Each row is a point on a landscape with many valleys, with its height.
A ball rolls from a point to whichever of its 2 nearest points has the largest drop for the distance, and stops where none of them is lower. Distance is the straight distance between rows; heights are no part of it.
Gop: [142 179 104  81 141 150  96 122 185 167 156 136 105 121 128 108 103  81
 123  83 103 102 135 131 186  97 160 136 142  96  70 128 136 109 160 141
 121  83 110 140 151 114]  height 378
tifal: [131 131  88 176  79  98 108 104 101 191 127 129 137 112 119 133  68 153
 157 109  87 114 123  77 137 157 109 145 141 164 156  69  31 168 120 138
  65 129 147 180 144 152]  height 399
Gaz: [135 123 104 133 124 110 127  87 165 169 110 137  89 118 136 152  95 139
 138 128 120 108 101 117 177 135 107 140 163 153 144 106  79 170 124 123
  75 118 138 162 176 168]  height 377
Bok: [ 58 143 187 131 180 130 169 161  87 104 146 142 157 144 154 154 169 173
 104 117 181 187 142 136 108 128 164 123  63 115 147 157 159 100  98 109
 194 177 142  78 103 116]  height 334
goge: [117  83 104 144 106  91 166 138 107 120  69 117 155  91 132 133  84 176
 159 163  93 106 108 106  87 150 134 113  94 190 202  72  81 132 126 149
  97 119  82 159 129 160]  height 194
zilon: [131 103 154 171 154 107  89 116 107  54  42 111 168 109 114 105 129 132
 125 138 177  76 164 131  51 184  95 108  78 124 151 137 141 162 120 126
 148 164 147 140  97 113]  height 636
nekar: [140  90  96 112 137 145 146 125 187 142 100 120  99 100 128 147 105 108
 112 131  77 101 122 152 134 126 134 121 139 149 122  97 109 127 181 156
 117  65 111 142 168 147]  height 272
gifa: [118 167 152  75 145 157 176 154 141 149 201 162 100 152 149 136 161 136
  68 104 153 185 142 146 185 114 165 119 136  71 110 190 140  68 121 129
 111 167 151  85 120 120]  height 668
zut: [149 147  88  82 116 130 111 162 126 134 150 116 125 140 117  93 137 106
 105 122 106 115 148 124 168  98 160 146 110  90 108 159 165  94 122 150
 160 103 113 116 128 113]  height 315
Kis: [120 140 112 126 104 116 146 116 117 142 130 132 122 142 144 127 138 155
 132 125 144 162 112 114 163 136 119 128 149 129 153 130 115 136  94 131
  89 146 150 124 132 135]  height 461
korob: [106 139 101 144  69 118 166 126 100 185 166 127 121 132 146 122 130 181
 116 126 102 178 105 112 179 129 135 145 153 124 162 132  91 124 105 134
  71 144 155 123 157 161]  height 434
Pamaf: [136  98 157 121  86 154 174 155 129  94 174 120 112 140 133 146 164 151
 108 157 118 200 103 163 131 102  97 123 157 103 114 148 164 102 140 109
 139 149 137  85 112 134]  height 504
suf: [129 119  98 107 138 123 126 161 134 102  72 132 125  92 125 110  87 114
 189 126  86  59 124  83 102 115 130 127 103 177 152  76 123 131 133 144
 132  95  50 163  97 131]  height 281
nin: [ 97 156 137 147 163 145 140 100 128 169 160 141 111 148 145 157 145 153
 104 109 146 173 139 128 148 146 122 121 138 118 151 151 116 130 113 128
 117 151 163 119 159 122]  height 491
Mopo: [145 152 133  77 149 135 149 176 142  99 177 148 109 117 124 115 134 127
 158 122 114 124 125  82 124  58 120 138 134 145 104 139 183  91 118 117
 178 125  36 129 100 131]  height 78
Tene: [141  99 170 138 140 131 140 134 151  77 111 116  80 134 129 152 171 125
  98 124 205 144 124 170 118 141 107 112 157 122 123 174 148 153 137 118
 143 164 158  72 122 113]  height 234
nafi: [ 75 107 161 139 130  73 175 118 104 115  90 135 129 100 145 152  93 205
 164 170 168 130  85 112  93 137 127  99 122 205 201 129 110 164  73 121
  76 153  90 136 146 186]  height 274
Mukob: [139 125 173 107 156 138 141 161 140  76 151 134  90 143 143 142 199 110
  79 115 214 162 131 164 136 132 128 117 153  93 103 193 154 114 133 116
 151 181 149  56  96  98]  height 268
bekan: [ 68 172 181 167 175  95 125  98  83 133 131 161 166 140 145 143 142 153
 144 111 216 139 142  85  83 166 111 105 120 155 159 119 100 157  60 120
  96 171 141 146  84 120]  height 357
lol: [142 124 118  99  35 139 167 115 132 158 188 127 109 126 142 122 128 137
 134 175  72 170  66 152 164  98 124 140 193  81  93 139 124  93 150 131
  58 115 138 124 152 153]  height 367
Lora: [153  89  75 166  82 118 132 105 122 181 139 117 130 126 117 157  81 146
 144 141  61 143 108 118 128 147 124 148 146 173 155  80  53 139 141 146
  83 113 151 170 163 153]  height 438
nuvud: [126 151 107  95  64 148 148 143 129 165 206 128 115 116 138 109 124 126
 123 128  59 155 105 130 166  83 139 150 165  90  90 132 142  76 146 147
 104  99 109 133 142 134]  height 327
Pil: [128 133 134 160 174 137  81 106 120 128 119 145 142 171 128 125 171  74
 134 115 208 128 132 128 128 174  96 141 160 114  96 135 128 155 106  98
 111 182 180 131  90  87]  height 407
katop: [151  92 134 124 143 112 126 193 103  60  99  99 130 116 100  94 164 127
 109 138 135  89 171 120  97 113 134 139  82 123 133 166 184 132 138 134
 231 135 102  84 110 123]  height 621
ginas: [152 141 106  96 131 144  81 107 193 157 106 129 109 109 123 126  96  71
 142 113  97  86 105 146 177 103 143 141 148 116  76  85 118 149 170 131
 108  71 128 152 150 118]  height 304
Dage: [147 147 112  88 109 110 125 165 108 100 158 139 130 132 124  95 136 110
 184 136 130 115 106  82 135  71 110 147 142 147 106 117 171 116  93 113
 152 136  59 135  72 113]  height 153
mikat: [ 66 211 155 140 189 117 132 130  90 159 166 149 146 148 159 127 146 141
 120  67 188 150 171  93 121 148 151 121 105 119 147 134 114 111  99 127
 134 176 128 123 110  93]  height 329
zat: [156 133 115  96  56 105 135 148  92 113 173 129 137 149 136 100 152 109
 185 160 119 154  69 113 150  73 113 144 174 128  91 122 162 107 105 100
 117 137  93 119  73 111]  height 204
lupeb: [113 157 109 152 113 161 121 109 135 193 183 127 115 130 130 132 114 133
 122  91  73 161 133 116 144 123 118 138 163 125 125 113 102 117 150 139
  99 115 146 145 160 124]  height 339
nomoz: [ 89  78 118 167  92  87 178 136  86 150 115 112 161 107 137 150 105 223
 106 169 100 173 106 127 126 150 146 131  93 165 203 113  82 139  97 140
  98 135 146 132 162 197]  height 570
Meb: [124 141 160 133 128 190 146 123 149 149 221 130 127 148 122 148 148 115
  89 143  67 178 139 169 134 130  98 115 155  59  93 156 152  84 179 133
 129 127 159 124 154 114]  height 541
pumam: [151  57 134 168 103  97 141 116 105  79  61 103 142 119 110 158 110 179
 130 166 137 127 123 150  74 167 110 109 103 167 189 128 102 166 110 134
 135 149 157 125 131 146]  height 594
zul: [150  87 110 147 102 117 109 166  91  71  92  90 165 133 104  99 153 122
 117 151 118 112 148 130 102 137 113 144  86 117 145 131 157 133 125 135
 190 133 138 114 100 109]  height 612
Vekit: [155 111  98 139 110 128  87 113 126 119  92 112 136 147 112 121 119  98
 156 137 135 110 123 125 128 145 101 142 137 125 119 106 129 157 119 126
 120 133 156 150 110 101]  height 308
nufu: [172 121 133  73  68 125 133 139 149  95 141 120  86 131 126 114 145 103
 123 149 144 136  93 165 159  89 125 133 184  89  84 161 161 110 140 130
 113 119 116  92 121 118]  height 400
maliz: [ 74 177 162 132 162 128 164 143 105 128 156 152 137 139 161 137 145 162
 134  96 171 177 140  99 112 114 140 119 118 152 150 118 140 104  92 116
 144 158  95 112 101 124]  height 271
bef: [131 143 106  96 157 130 138 134 173 118  86 126 104 116 137 121 108 133
 110 105 146 103 149 125 154 127 152 112 114 128 137 134 139 124 127 151
 129 104 104 122 151 137]  height 516
kanof: [ 90  98 145 136 161 139 173 162 101 100  96 118 156 110 133 134 136 175
 106 135 103 134 157 124  78 130 167 108  66 155 165 130 166 101 128 137
 209 101 103  96 134 151]  height 520
Rigu: [ 94 105 168 176 115 116 151 129  76  74  77 130 205 115 123 124 119 188
 151 151 128 133 134 119  43 139 129 108  51 173 184 106 141 128  99 110
 173 143 112 138  93 147]  height 484
ruv: [159 146  87  77  64 125 106 129 129 140 134 120 118 143 122  89 134  96
 120 136 119 112 110 152 191  99 169 158 140  71  98 156 143 105 117 148
 111 106 139 114 135 112]  height 359
Piva: [141 126 101  82  60 107 173 163 126 120 146 122 110 124 149 108 121 143
 157 155 112 162  79 118 166  86 132 129 167 133 120 122 146  96 122 125
  93 134  83 113 111 145]  height 249
Bizi: [105  70 152 176 101  96 165 122  84 100  83 114 182 107 120 162 102 218
 132 176 118 165 112 139  69 153 141 108  69 187 202 116 100 144  94 127
 130 141 146 128 139 176]  height 583
gezan: [178 130 154 105  98 141 105  68 181 131 137 146  93 146 117 133 166  72
 118 145 175 116  80 185 187 110 111 135 210  77  73 158 114 165 147  92
  71 125 181 107 151 136]  height 453
zuzu: [137 123 137 106 120 175 139 121 186 150 183 127 108 114 121 142 118 103
  82 143  56 137 131 172 140 124 103 113 159  73  80 142 142  91 188 153
 110  75 135 131 173 137]  height 563
laga: [123  97  80 118  92  80 176 126 158 168 109 127  96  95 155 138  97 166
 122 155 117 106  88 116 184 139 135 141 151 153 164 113  76 143 126 145
  65 122 112 149 190 187]  height 333
rezo: [175 144 131  76  94 124  83 124 156 105 120 129  93 139 119 104 140  63
 144 132 173  97  93 159 163  93 132 143 180  95  62 144 157 133 126 110
 110 119 116 110 104 100]  height 376
gamod: [144 160 126 127 149 160  49  94 163 165 134 133 124 158 115 108 140  44
 139 112 153 109 122 157 171 128 123 152 163  78  52 129 145 152 147  96
 115 129 174 138 134  84]  height 571
bez: [137 157 128  82 120 130 148 186 101 113 195 140 140 155 126 100 166 138
 110 122 139 162 140 104 169  75 153 160 113 100 107 168 177  82  91 113
 178 158 101 101  92 123]  height 693
kugi: [170 128 130 116 109 156  60  75 188 179 120 132 113 114 111 146  82  68
 153 137  84  98  73 168 173  99 131 159 170 113  51  87  96 169 175 104
  89  82 175 172 157 121]  height 219
Guv: [110  84 159 151 131 127 175 111 123 123 144 132 109 133 133 189 137 195
 109 155 149 194  97 151 112 138 103 107 139 162 162 150 123 144 103 115
 116 156 156 102 155 165]  height 474
regek: [ 83 111 176 149 146 101 150 103 100  90  73 130 149 108 128 154 110 192
 150 156 176 129 118 123  68 152 122  94  99 178 192 136 124 159  79 127
 117 148 125 131 133 153]  height 303
mev: [ 92  99 190 159 133 126 163 153  90  49  71 120 161 114 122 134 142 179
 146 144 162 127 132 133  47 124 136 104  72 170 175 142 171 134 106 104
 197 155  98  91  99 137]  height 494
zevam: [144 170 127 106 167 140  59 126 141 136 146 147 124 168 122  94 165  36
 134 102 199 106 138 136 163 129 135 150 158  81  48 149 158 122 125  98
 132 158 140 124  97  77]  height 590
kos: [178 105 115 178  89 143 128  76 120 160 184 141 119 162 114 169 107 151
 152 147  98 193  96 130 121 136  95 140 182 156 122 121  83 141 119  98
  78 165 184 152 141 147]  height 380
sipu: [111 136 135 136 158 123 120 129 116  89  84 126 141 128 130 119 129 138
 146 120 162 113 151 110  94 146 115 114 101 140 150 121 153 136 104 128
 151 140 117 133 104 114]  height 654
tik: [174 114 132 139  99 143  84  71 143 139 128 135 108 164 114 134 151  78
 144 146 169 130  86 159 158 136  96 152 198 103  84 140 112 169 126  88
  81 147 199 130 126 112]  height 433
mitu: [124 186 123  84 157 151 149 132 171 168 176 151  94 139 145 122 123 124
  83  79 145 144 154 132 187 115 164 117 138  88 103 166 134  87 139 142
 110 133 124 110 152 124]  height 650
tok: [106 186 121 136 221 126  86 138 103 145 138 137 151 143 135  90 131  92
 148  81 155  89 189  80 118 155 135 122  87 105 107 130 157 113 134 120
 185 154 104 147 105  93]  height 689
Bekuz: [102 137 165 122 169 130 152 149 107  89 143 143 129 149 150 147 187 141
 107 117 208 174 131 135 122 140 138 117 121 118 138 161 149 115  95 111
 150 179 145  77  90 105]  height 301
deve: [166 111 128 168 126 156 106  76 127 142 163 139 121 174 113 163 140 113
 140 138 143 176 106 143 124 150  87 142 184 131 109 135 107 150 115  94
  91 170 202 141 123 113]  height 409
sabil: [146 142  93 109  70 145 121  93 151 175 140 129 107 144 126 114 131 105
 110 136 102 123 103 157 196 114 147 149 161  76 114 147 111 131 134 146
  78 105 171 125 172 128]  height 397
disi: [ 85  90 143 134 118 108 189 150 119  98  70 127 131  92 139 141  90 198
 158 163 127 125 100 124  77 127 144 100 105 197 201 108 133 132 104 132
 115 133  69 123 137 173]  height 239
dasuf: [160  61 110 163  84 125 130 141 104  83  92  85 147 141 102 140 131 143
 119 158 112 149 129 156  96 148 115 135 110 138 158 127 129 143 133 135
 162 143 170 109 120 119]  height 604
lup: [144  98 138 149 147 119  97 117 145  79  44 110 115 124 113 130 119 121
 141 129 178  82 141 141  95 159 100 110 122 146 148 126 134 178 127 120
 136 146 141 130 118 116]  height 644
viden: [153 108 192 118 141 141 149 160 174  61 133 113  56 116 118 139 160 105
  91 115 180 126 142 175 106 113  98 100 163 109  92 182 175 132 182 125
 164 151 110  69 114 115]  height 191
rivus: [131 124 123 163 129 103 124  77 121 162 132 143 105 139 128 163 104 161
 152 129 140 134 107 101 142 151  88 132 158 175 153 117  78 173  91 109
  72 148 156 161 148 163]  height 411
bokeg: [147  80 116 118 117 124 146 150 148  88  62  97 100 112 120 135 124 133
 105 140 129 107 135 157 114 134 127 110 115 139 156 131 136 146 150 154
 155 106 124  99 144 131]  height 172
pegi: [112  79 156 131 119 137 181 177 119  66  86 114 117 108 127 137 128 170
 129 147 121 132 127 139  75 105 129 107 100 168 168 133 173 121 130 120
 192 130  80  84 114 146]  height 505
pem: [ 77  80 105 150  93 102 192 173  91 148 108 109 170  91 147 123 112 204
  95 148  72 161 129 116 117 141 178 139  73 165 199  87  91 115 119 154
 111  97 115 130 144 189]  height 555
vomag: [177 116  89  87 102 115  73 166 114 119 135 101 136 142 100  78 154  74
  92 150 109  81 146 154 164 106 172 163 102  69  92 178 168 115 128 154
 183  99 129  99 134  97]  height 267
Bilam: [123 153 168  90 185 154 166 168 153  97 191 153 100 125 139 141 149 134
 127 122 128 145 144 114 105  83 111 113 133 124 100 146 187  74 147 109
 182 141  53 114 110 127]  height 158
let: [148 107 122 142  99 153 130 125 122 112 157 114 127 150 118 141 143 127
 143 145 105 172 109 143 116 114  94 137 155 130 115 119 153 117 136 113
 141 138 139 127 115 112]  height 495
susas: [112 174  99 126 102 148 126 146 114 171 191 122 125 123 134 105 123 124
 135  88  73 149 135  93 152  93 130 151 145 122 112 111 130  96 137 140
 133 109  99 138 127 114]  height 255
Kupev: [134 120  99 136  99 107 117 131 109 110  83 118 155 121 126 111 102 131
 166 141 109 104 132  96 112 142 104 123 106 148 157  78 116 137 111 147
 117 124 114 164  97 121]  height 266
tufem: [123 203 117 103 144 142 106 117 143 173 164 152 107 150 139 105 138  95
 130  77 155 136 144 108 183 119 143 141 159  97 101 141 124 112 119 126
  98 137 135 128 121  99]  height 629
tikip: [166 153 114  78 132 117  96 175  95 135 213 138 150 151 103  81 172 101
 117 140 131 117 142 103 160  65 149 182 116  84  74 188 182  94  93 118
 198 149 103 114 115  98]  height 703
Mati: [170  71 106  80  91 122 141 178 152 104 114  99  92 107 111 121 130  80
  87 159  78  82 129 169 131  90 147 132 122 116  98 136 145 114 184 170
 171  55  91  97 137 123]  height 445
Fimi: [ 55 139 199 167 156 102 154 100  80 111 119 148 176 130 136 163 142 189
 149 139 204 166 117 114  66 147 130 100  96 180 179 135 114 147  62 110
 126 165 137 130 110 142]  height 330
Kon: [ 99 147 136 166 209 132  96  89 115 153  75 126 165 110 130 128  92 136
 145  96 116  82 180  96  70 183 146  94  85 164 153 101 109 145 143 136
 145  97 132 167 138 131]  height 726
veg: [ 87 127 175 176 120 103 130 108  69  91  83 138 230  84 138 106 107 187
 132 151 109 107 160  94  24 145 131  89  32 156 186  96 117 124 109 132
 140 127 107 176  85 151]  height 472
fupid: [134 134  81 117  47 121 142 115 116 179 154 119 116 133 136 109 121 133
 145 141  89 150  87 122 180 115 138 150 170 106 128 122 100 118 129 142
  66 119 148 133 154 137]  height 401
Zibur: [103 178 111 154 196 133  83 120 112 166 112 125 159 124 129  95 107 107
 139  71 114  86 191  86 116 168 140 112  86 123 135 104 120 136 147 139
 150 104 126 157 127 107]  height 708
rera: [141 153  84  86 163 128 110 152 159 131 105 126 120 108 127 101 105  95
 121  98 102  77 155 103 157 115 168 129 101 131 116 116 137 112 150 158
 147  71  83 138 136 128]  height 485
muza: [ 84 116 154 161 188 123 133  86 109 137  66 124 164  98 126 155 101 169
 125 131 122  98 159 121  55 178 160  90  80 180 180 127 105 140 129 151
 143  91 136 148 168 154]  height 740
guvop: [ 75 158 157 171 171 120 125 124  80 108 126 137 184 147 140 125 153 147
 137 111 172 146 160 103  78 155 117 122  78 130 148 124 151 119  93 110
 170 175 131 133  90 101]  height 664
pez: [156  86  94 155  99 148 135 112 132 141 132 111 125 138 113 158 105 141
 132 147  72 164 115 142 108 135 114 132 143 157 140  98 109 126 144 136
 118 114 153 146 147 133]  height 470
vop: [ 40 140 210 160 168 132 174 124  88 113 146 150 171 143 150 177 163 180
 136 127 194 199 116 136  70 124 150 110  86 171 157 131 135 115  94  94
 169 168 127 103 110 128]  height 360
gup: [114 120 148 100 173 138 165 154 156  93  91 127  91 109 140 141 121 150
 106 116 160 119 147 136 102 124 150  94 107 141 142 158 169 111 129 140
 163 124  90  90 139 139]  height 537
kefuf: [ 98 157 169 118 193 140 157 154 118  92 154 155 127 142 147 139 160 136
 145 111 169 148 141 102  91 100 129 117 112 149 129 135 174  94 112  97
 191 163  72 107  89 114]  height 220
Fef: [144  92  90 105 141 144 124 146 161 121  84 122 106  92 120 140  95  92
 167 128  61  78 112 121 113 111 133 131 126 174 123  77 114 129 175 149
 132  66  76 159 128 127]  height 328
nidu: [120 104 154 108 126 169 182 145 182 120 172 130 101 101 129 154 121 143
  86 148  73 160 133 157 107 123  87  98 153 105 102 131 158  83 178 146
 129 102 103 123 151 155]  height 567
lemi: [ 71 181 143 180 141 111 116 114  77 157 131 128 184 114 136 108 108 173
 121  84 128 130 181  78  85 160 127 113  79 134 174 103  99 133 102 140
 127 135 128 155 118 123]  height 425
sen: [127 114  83  87  81  96 182 159 157 135 111 122  97  97 156 116  95 155
 141 146 113 129  85 114 167 110 147 128 153 146 144 108 119 108 131 148
  75 125  78 130 149 161]  height 290
bufa: [175 110 124  79  77 133 106 143 163 109 135 102  90 124 116 113 128  79
  99 146 108  97 117 182 149  85 140 137 150  79  72 156 164 116 165 150
 151  82 115 100 144 113]  height 422
zomil: [109  77 146 133  91 139 197 154 121 112 137 120 115 127 142 157 141 189
 100 159 115 206  97 157 139 119 117 115 131 127 147 140 143 123 119 121
 124 146 151  80 140 166]  height 490
Gusa: [137 156 122 112 198 153  93 135 147 140 169 126 114 158 129 114 151  68
 116 106 145 121 161 152 149 137 133 122 123  68  74 166 170 105 171 114
 177 147 129 114 140  85]  height 521
pob: [129 148  82 155 102 126  84 114 116 184 121 119 144 119 117 114  86 108
 151  89  71 103 140  90 141 145 127 149 132 142 128  74  64 151 141 152
  94  91 150 177 128 116]  height 340
zimi: [132  77  86 146 137 129 152 106 162 168 109 122 108 109 130 168 101 143
  95 138  80 112 125 143 130 152 130 130 130 169 160 107  75 146 150 156
 102  78 142 148 192 172]  height 198
mulu: [144 134 132 152 155 124  83  81 149 130 100 141 122 166 120 134 165  92
 110 124 207 111 128 149 172 170 104 138 148  99 121 157 109 186 104 102
 100 165 202 117 142 116]  height 429
fotag: [121 115 100 164  85 115 147 143  92 122 120 118 171 127 123 120 103 162
 167 134  80 152 120  97 100 123 115 130 102 179 164  66 115 122 117 127
 141 125  95 152 102 141]  height 221
Vokim: [117 100 123 180 156 120 134  84 115 153  96 130 141 111 117 172  80 177
 136 133 101 124 142 117  67 165 133 115 107 205 181  99  79 146 116 144
 117 111 141 166 165 167]  height 752
zenuv: [167  97 160 104 127 135 132 162 188  74 105 102  57 107 107 122 128  90
 102 119 142  84 145 173 112  95 118 107 149 116  91 161 174 140 194 138
 175 112  90  86 129 120]  height 236
zoti: [103 173 142 106 119 143 165 171  98 143 198 151 136 156 146 114 174 148
  96 101 141 197 136 120 184  99 166 147 117  86 134 165 145  81  92 113
 132 173 144  90  93 114]  height 681
Zeko: [141  98 142 156 159 109  94 159 101  47  57  94 154 108 107  87 155 117
 110 129 160  62 179 128  69 164 121 121  69 115 140 159 166 142 146 134
 203 150 123 106 103 114]  height 628
nabe: [142 134 117 131  77 160 119  90 157 183 188 131  99 119 124 144 106 122
 140 131  58 153  90 140 152 114 105 147 195 114  89 113  97 117 167 132
  64 102 151 162 163 143]  height 398
feza: [168 168 106  63 178 135  77 142 189 136 132 130 111 124 111 102 100  66
 128  87 128  67 152 124 174  95 174 125 110 109  56 137 156 113 161 130
 165  87  81 134 139 117]  height 439
nosab: [137 154  75 125 123 116  62 132 119 167 105 117 164 114 113  92 103  65
 146  99  66  61 151  99 155 138 147 155  99 127 109  76  76 148 153 160
 112  58 129 179 111 102]  height 253
fogi: [119 123 158 161 154  83 121  76 107 126 107 153 128 141 131 164 124 154
 150 144 197 117 109 107 123 169  85 109 144 174 165 137  89 193  59 103
  77 162 160 151 120 159]  height 436
kepi: [174 128 137 139 111 176  62  77 155 169 163 130 112 144 107 149  95  77
 163 134  88 138  89 154 131 120 101 154 192 112  51 108 110 143 160  98
  83 117 191 176 128 104]  height 297
sinim: [ 96  90 105 128 134 129 190 180  96 125 103 117 164  95 143 122 131 167
  91 138  61 131 153 114  99 130 180 131  65 167 179 100 126  96 137 158
 161  68  92 115 129 171]  height 538
tera: [174 110  94 124  77 106  85  74 153 159  78 128 126 143 110 130 101  90
 155 155 129  81  86 144 195 131 122 159 153 109 116  95  67 185 132 118
  80 117 180 157 160 133]  height 478
Pupef: [100 151 156 138 139 169 166 115 142 170 208 146 107 144 147 158 156 149
  86 123 107 197 134 149 146 131 109 119 155  89 130 153 126  97 144 126
 105 150 162 113 157 131]  height 518
rakoz: [102 158 134 167 151 123 107 104  95 140 140 149 162 159 135 126 154 121
 142 106 187 148 140  99 121 170  99 126 133 127 136 117 111 149  76 115
 101 177 171 141  83 100]  height 383
geta: [152 173 152  96 175 159  89 115 177 141 181 145 106 162 129 119 165  51
 100 108 172 123 147 181 175 127 140 125 157  42  50 180 156 104 174 103
 131 152 147 104 142  87]  height 496
gor: [103 106 148 108 149 157 191 155 170 109 135 138  88  95 143 152 118 160
 105 131 102 147 133 138  95 107 121  95 129 147 127 129 169  90 153 141
 148 111  70 109 146 157]  height 553
fev: [133 177 128 109 108 166  88  93 167 185 183 138 105 123 131 120 111  82
 135 102  81 122 108 145 172 102 134 145 181  81  63 123 122 115 167 130
  83  86 145 153 152 111]  height 437
nepat: [133  95 100 121 114  96 141 152 114  95  47 129 154  79 133 111  88 129
 173 156  86  51 125  91  91 146 129 116  80 169 190  63  79 129 139 158
 102  98  57 178  91 136]  height 240
zevuz: [149 144 117 105 128 128 106 124 149 105 105 127 106 144 127 113 148  97
 131 118 175 122 125 139 157 129 117 133 154 106 110 141 149 139 116 123
 121 137 140 111 118 106]  height 346
teb: [160 132  75  97 126  96  78 155 109 114  94 119 171 108 114  79 130  71
 130 139  71  43 159  96 139 131 148 153  71 114 128  98 105 128 143 166
 141  59  95 163  99 112]  height 154
Gurel: [ 65 204 153 168 151 120 124 118  88 179 163 144 140 129 148 130 118 159
 134  57 164 149 161  72 107 143 122 124 133 145 157 105  86 139  97 123
 109 154 122 135 122 115]  height 381
kiga: [124 207 114 107 167 132  76 137 117 164 172 151 136 162 128  83 145  66
 140  74 169 107 164  92 169 127 146 153 131  88  77 144 142 108 112 117
 135 158 121 137  93  78]  height 608
vab: [170  88 140 133 105 119 110 142 171  77  64  85  79 120 103 117 136  90
 104 124 161  78 144 174 120 122 124 123 138 121 117 146 147 171 177 141
 163 123 131  87 134 113]  height 224
Taze: [ 79 182 152 155 221 115 118 147  67 126 154 143 183 148 145 105 158 127
 143  99 166 114 188  84  85 152 143 127  58 110 127 138 158 100 118 106
 215 185 103 133 102  96]  height 675
Sogiv: [200  98 115 151  85 144  96  76 138 161 158 134 111 148 104 164  75 108
 180 156  84 159  80 141 118 125  96 147 197 145  81 102  84 145 140  98
  71 139 184 177 128 129]  height 344
paful: [101 150 105 155 113 138 134 142  94 150 152 120 156 134 128 114 125 152
 139 103  87 157 146  92 120 121 127 138 106 146 153  92 127 113 122 134
 153 118 111 140 118 123]  height 146
Kap: [173 108  76  86 114  98  76 168  97 118 128 106 157 121 102  79 151  68
 118 159  75  56 150 122 142 105 159 169  85 105 109 137 136 123 136 163
 181  60 101 132 123 103]  height 217
Mipa: [116  97 164 159 143  89 155  90 102 118 136 144 112 140 135 187 142 182
 134 164 185 164  83 132 119 156  96 106 151 187 172 159  98 172  68  98
  95 168 154 115 137 171]  height 455
Sipa: [139  54  97 128 121 111 165 133 148 120  60 108 112 101 127 156 109 144
 106 160 100  98 121 149 115 149 135 119 114 166 180 107  85 144 147 161
 119  88 122 130 166 157]  height 121
dipos: [164 163 172  84 135 157  91  92 197 129 160 155  97 139 126 127 156  58
 114 123 171 120 107 182 176 108 124 131 200  62  44 154 141 125 165  96
  89 118 149 115 133 112]  height 473
Furof: [158 129 116 126 123 119  90  78 173 135  80 132 116 145 114 131 133  98
 116 129 167  94 121 149 193 140 114 138 144 102 121 128 103 187 123 114
  99 129 180 129 167 133]  height 452
kulo: [136 141 122 145 181 165  82 100 152 155 141 121 122 161 122 130 138  77
 127 108 138 131 147 156 142 154 114 129 141  91  91 141 148 136 162 111
 143 139 170 133 145  89]  height 548
sige: [ 98 151 131 159 152 110 106 117  83 109  90 128 200 100 137  95 117 157
 121 122 109  96 178  87  68 165 126 103  52 131 172 105 120 127 113 147
 141 117 120 167  98 130]  height 454

Call two points neighbours if one is among the 2 nearest of the other. Go from one point of each pair to the other, from neighbour to neighbour, staying as low as possible. Name the highest point that can't be avoided.
viden and Sipa => zenuv
goge and Mopo => tera
Gop and goge => Mati
paful and kugi => fev
paful and teb => fupid
Sipa and goge => Fef

Where does a ball stop that starts at each point below?
muza => Mopo
zul => Mopo
zoti => kugi
geta => kugi
Pamaf => Mopo
Furof => goge
